Points, in no order, along strands that fork and pass close to each other.
Points whose rows are less than 88.1 apart are linked; no others are. Some points are linked to none.
(211): [  4  -3   4  12   6  21   6  12 -58 -13  23  -2 -14  -1   4  12  63  20
  14  17 -29  17 -17]
(597): [ 12 -20   6  15   9 -16  14  27 -19  -3 -22  -5  20   1 -20  57  12 -10
  17  -6 -32 -29 -58]
(63): [ 15 -13 -47 -11 -32  -2 -34  45 -25   1 -21  40  17   1   0 -13  49 -24
  -9  27 -28  10 -11]
(558): [ 17 -27 -34 -20 -57  -2 -22  18  13  18  -2  35  10  -1 -13  22  15 -35
   5  -9  -3  -7 -35]
(70): [  1 -18 -36 -18 -55  22 -40  -4  15  14   6  35   0 -13 -18  -9 -17 -25
   4  -9  15  10 -12]
(541): [ 16 -10  17  59  30 -40  42 -22  11 -35 -16 -31  10 -11  37 -17 -27  17
  -6  -2  15  -4  20]
(800): [  9 -25  -9  21 -41  -1  14   1 -24   4  10  18  -7  11  10  12   7 -27
  27 -34 -28   1   1]
(782): [  0 -36  14 -11 -12 -24  15  14  10  14 -12 -19  -9  25  -4  31  -3 -13
   1   6  -4 -42   7]
(58): [  6   4  -3   7   5  -6   7  39 -30  -3   1   7  28  26 -13  27  26 -48
  35 -25 -37 -13 -67]
(555): [ -7   6   2  23  21  10  26   7 -24 -22  27  -6 -20   2  30 -22 -20   7
  21 -31   7  13  26]
(327): [ 23 -33  -4  24  13 -39  29   6  18   2 -24   8  -1  31  25  31 -16 -49
 -11 -30 -16 -16 -12]
(847): [ -6   8 -11  23 -26  -5   3  -6 -50   0  15  20  10  -3   8  10  32 -12
  25  -3 -30  21 -23]
(35): [ -4 -13  -1 -16 -13  -3 -21  47 -22   2 -26  11  17   9 -20   3  38  -7
   3  27 -20 -25   0]
(301): [ 19  21 -27   6   2   0 -22  14 -17 -10  29  17  20  39  15  -3  56 -39
   5   3 -19  12 -69]
(129): [ 11 -31  11 -12   2  35 -18  -7  12 -10  -4  14  10 -19  -7 -22 -16 -17
  16   0  10  43  53]
(735): [  9  10 -20 -25  -9  11 -34   8   8  24  11  14  11  14 -29   9  29   8
  -2  20   7 -10 -62]
(635): [ 10 -40   3  -6 -14  -2  27  30 -36   4  -3  10   4 -26 -22  60  36  22
  27 -17 -32 -21 -45]
(113): [ 20   6 -15  -7 -26   0 -16  23 -13  16  18  31  32  29  -2  28  58 -41
  28 -17 -29  -4 -68]
(605): [-21  16 -44  -4 -44  -3 -14  -6   0  13  -4  29  -7 -29   3 -40 -22 -22
  -5  -4  12   9  -2]
(307): [ 19 -30  38  29 -13 -28  33 -16  26  -3 -23 -19  23 -32   0 -14 -45  42
   0  16  33 -27  40]
(819): [-12  -4  -3 -25 -17  17 -13 -15 -15  16  -5   2  -6 -38 -39  10  11  43
 -14  38   5  18  13]
(374): [  6  10  47  19  21   4  29  -4  12  -9 -16 -27  10 -33 -11   1 -41  48
  -9   8   7 -18  33]
(32): [ 26 -30 -34  10  -3 -44  17  25   9  11 -21  17  -7  26  28  23   9 -41
 -35  -5 -16 -26 -41]
(736): [-11   9  17   0  31  -9  20  -7  34 -23   5 -20  -6   7  45 -58 -24  17
  -6 -26  43  11  48]
(691): [-21 -21  13  44  -5 -42  44 -11   0 -13  -3 -15 -10   5  39 -32 -28  14
   1 -11  24 -22  34]
(561): [ 27 -56  -4  22 -13  22  -2  -9 -17 -18   0  -1  -5  -1  21 -14   0   1
  13   2   4  32  48]
(246): [-16   8  -5  -4  -2 -13 -34 -33  19   2 -28   0   2   2 -11 -12   7 -19
 -21  19   9  20  12]
(598): [-10 -19 -19 -39 -37  -6   8  12  14  26  -4  40   7 -19 -32  56   5   0
  19 -20  -5 -11 -46]
(591): [-18   6  18 -44 -15  30   3  17  11  19  15  28  -4   7 -11  -2 -34 -12
  27 -35 -13  -4  30]
(76): [-15  19  45 -38  16  40  15  13 -16   7  15   3  -3  -1  -2   0 -24  17
  15 -33 -17   6  47]
(473): [-22  13 -22   4  11 -11  25 -29  25 -11   9  -6 -19  -3  32 -41 -11   2
  -7  -7  40  14  15]
(415): [-35  44   3 -26  35  16  19 -18 -18   3   3  14 -22 -27   8 -31 -23  22
 -23   2   5  53  17]
(824): [-13   3 -32  23 -26 -23 -16 -10  -1 -10 -20  27  15  -6  19 -49 -11 -55
  -5 -11   3  25  28]
(771): [ -1   0  17  50  -3 -21   6  15 -31 -13   9 -39   7  36  -3   8  23 -17
  14  -8 -24 -32   1]
(729): [-48  58  -8 -19 -35 -12 -29  17  15  16  19  12 -13   0 -41 -11  -9  14
 -23  12  16 -35 -35]
(145): [-24  39   6 -12 -29   6 -32 -23  31  26  13  -5 -15  -3 -53  10 -16  18
 -20  14  22 -19  -1]
(190): [-14  27 -28  34  12 -30   5 -18 -16 -11  26 -16 -24  30  44 -28  30 -12
  -5  -1  -6   4  -5]
(468): [ 37 -37  33   1  -5   0  15 -37  50   6   2 -16  24 -21  -7  -7 -57  22
   4   4  46 -11  37]
(452): [  2 -23  24   2  -2   2 -11 -11  30 -16 -21   4  22   8  -1 -38 -39 -13
  12 -15  32  15  54]
(429): [-19  45 -21 -14 -31   0 -36  31  11  22  26   9   9  13 -42   0  12   1
   6   7  20 -33 -76]
(584): [ 11  24   9   5  34  16 -32  38  -3  -3   1 -27  -1  31  -5   2  27   3
  -7  28 -12 -33 -38]
(588): [-14  -6  51  24  29 -23  39  18 -10 -15 -22 -20   3 -10  18  -3 -19  24
  -1   8 -21 -24  40]
(334): [-23   0   9  26 -10 -12 -17   4 -17 -10 -29   5  20   0  -3 -37 -10 -23
   9  -2 -27  22  43]
(438): [ 15 -27  16 -30   4  41 -12  29  14   7 -10  11   3 -31 -38  35 -12  28
  27 -10  -7 -13 -13]
(564): [ -2  16   6  -8  16  26 -13   9   8   8  -7  -3   1 -24 -34  27 -33  34
   0   0  -4 -12 -19]
(643): [-17  18 -36  30  11 -29  15  -5  13   3  11 -28 -25  16  44 -26 -13 -11
 -10 -20  26 -25  -7]
(630): [-24  35 -35 -26  46   3  13   3   7 -17 -13  37  -7 -44  21 -29 -26   1
 -17   9   4  42 -16]
(579): [ -5  61 -23 -32  15  19 -42  12  -7  -6  14  11  -1  20   5 -29  28 -28
 -12  26   0  10 -11]
(406): [-17  47 -14 -37  16  23 -28 -13  20   1  26  -4 -22  26   8 -27  -8   9
 -20  12  24   9   4]
(763): [ 19 -22  19  15  11   0  29 -25 -25 -12  14  -8 -10 -21  24   6  12  24
  13  12 -20  29  43]
(184): [ 12 -19 -25 -18 -19  14 -19  -5  -5   8  -6  21   3 -30 -30  17  32  30
  -9  41   1  15 -45]
(38): [ -9 -21  16  -6 -19  10   7  20  -6   7  -5  20   8  13  -3  13 -24 -28
  39 -44 -30 -10  17]
(602): [ 24 -26 -25  13 -33 -30  19  18 -12  25   2  20  -2  23  14  44  51 -29
 -25  -1 -15 -17 -75]
(366): [ -4   7  -9 -31  -9  -5  -8 -31  17  26  29  -6 -38  29   7   3   2   6
 -11  11  27  -8  -1]
(152): [ -3  -9  30 -20  -1  19  22 -31 -18  -8  14  -9  -9   9  -2  -2  -2  10
  16  -4 -14  17  54]
(714): [-24   0   1  -8 -12  -7 -19 -17  37  11 -19  -3   1 -15 -30 -17 -29  19
 -19  16  26 -11  18]
(436): [  8  48  30  -7  34  27  -3 -32   9   8  19 -43 -13  -8 -20  13 -12  42
 -21   4  19  10   6]
(810): [  4 -25 -18  28   0  -4 -23 -16  29 -22 -36  12  17 -30  10 -45 -32 -35
  -1 -32  26  30  25]
(321): [ 15   8  -7  57  50 -14   7 -27  19 -37 -11 -46   6 -30  10  -7  -9   4
  -4  -4  13  20  -2]
(389): [-26   4 -13 -18  10  13  11 -23 -30  10   5  26 -14 -48  -6  -4   5  30
  -4  24   4  44   3]
(252): [ 17  20 -37  40   0 -16 -10   2 -27 -17  32  -6   1  31  31 -13  54 -24
 -17   5 -12  14 -39]
(291): [ 16 -15  10  -3 -14   4  -1 -24   7  18  30 -35 -15  29  -2  28  -2   1
  10   9   9 -20   5]
(706): [  3 -47  -3 -25 -22   4   8   9  -2  10 -18  13  -4   8   1  19  26   8
   2  17  -5 -10  11]
(568): [ 12  -9  28 -10  17  -1  -5 -43  68 -13  -6 -17  15   0  -2 -24 -54   2
  -4  -8  48   5  46]
(727): [ 12  -1  33  -4   6  19  -5   9 -40   2   0 -22  -5  -4 -19  19  52  42
   8  33 -16  -9  13]
(200): [-12  22  54 -47  16  28  -1  31  -5  19  -4  -7  -1  15 -18  25  -5  24
  -4  -8 -24 -22  37]
(169): [  3  14   1  16   8   8 -12  38 -18 -12  19 -13  -2  25   3  -3  -2 -11
  15 -10 -17 -25 -22]
(759): [ 28  32  21  30  59   6  17 -46   4 -19  16 -54  -1 -12   9  11 -12  22
  -3  12   8  11  12]
(501): [ -2  23 -28  -1   5  14 -33  -7 -13 -11  -9   8   9  -7   2 -20  20 -26
  -8  14  -6  41 -17]
(297): [ -8  38  10 -19  30  13 -24  13  32   5  10 -27 -21  25   5 -24 -15  -7
 -19 -12  16 -21  20]
(328): [ 11   3  39 -10  38 -12  16 -21  37 -19 -13 -32  -1  21  20 -12 -32  11
  -8   3  25 -11  54]
(31): [ 37 -60  -8  10 -17  17 -10  -5 -14  -8  -7   1  -6   1  12  15  47  -5
  -5  15  -3  13  16]
(760): [ 12 -25  -1  16  -3   3  10 -64   9  -6  -3  -3  11   0   4  16  -9 -33
   6 -14   9  49  17]
(527): [ 14 -31 -26 -17 -38 -16  17   9 -29  16   2  16   5 -11  -2  62  60  14
   1  -4 -16   1 -66]
(326): [ -7  -5  34  59   2 -42  37   3 -18 -16 -14 -25  17   8   2  11 -17  -5
  16  -7 -28 -21  23]
(67): [-26  39  14 -66  17  23  -3  26  12  21   7  17 -20  13 -15  14  -6  28
 -32  18 -12  -6  10]
(220): [ -1  38  13   8  41  17   1  13   8  -3 -10 -30 -12 -24  -3  -3 -37  41
 -26   1  15 -18  -1]
(522): [-17  -6 -28  -9  28  -6  26  -5  10   1 -15  29  -6 -28  19   1 -30   9
 -13   0   3   8 -21]

A fork is a point with three links, a tip a point with one. Leave the first point through the second and follow the links. Name the first fork or tip that comes.
(597), (58) => (568)
(736), (473) => (327)
(184), (735) => (406)

Follow the links from the first point to the second, and from the first to the third. Name the last point that the two ways share.
(307), (113), (847) => (568)
(415), (771), (70) => (452)
(579), (38), (691) => (561)
(501), (824), (584) => (452)
(588), (246), (597) => (568)
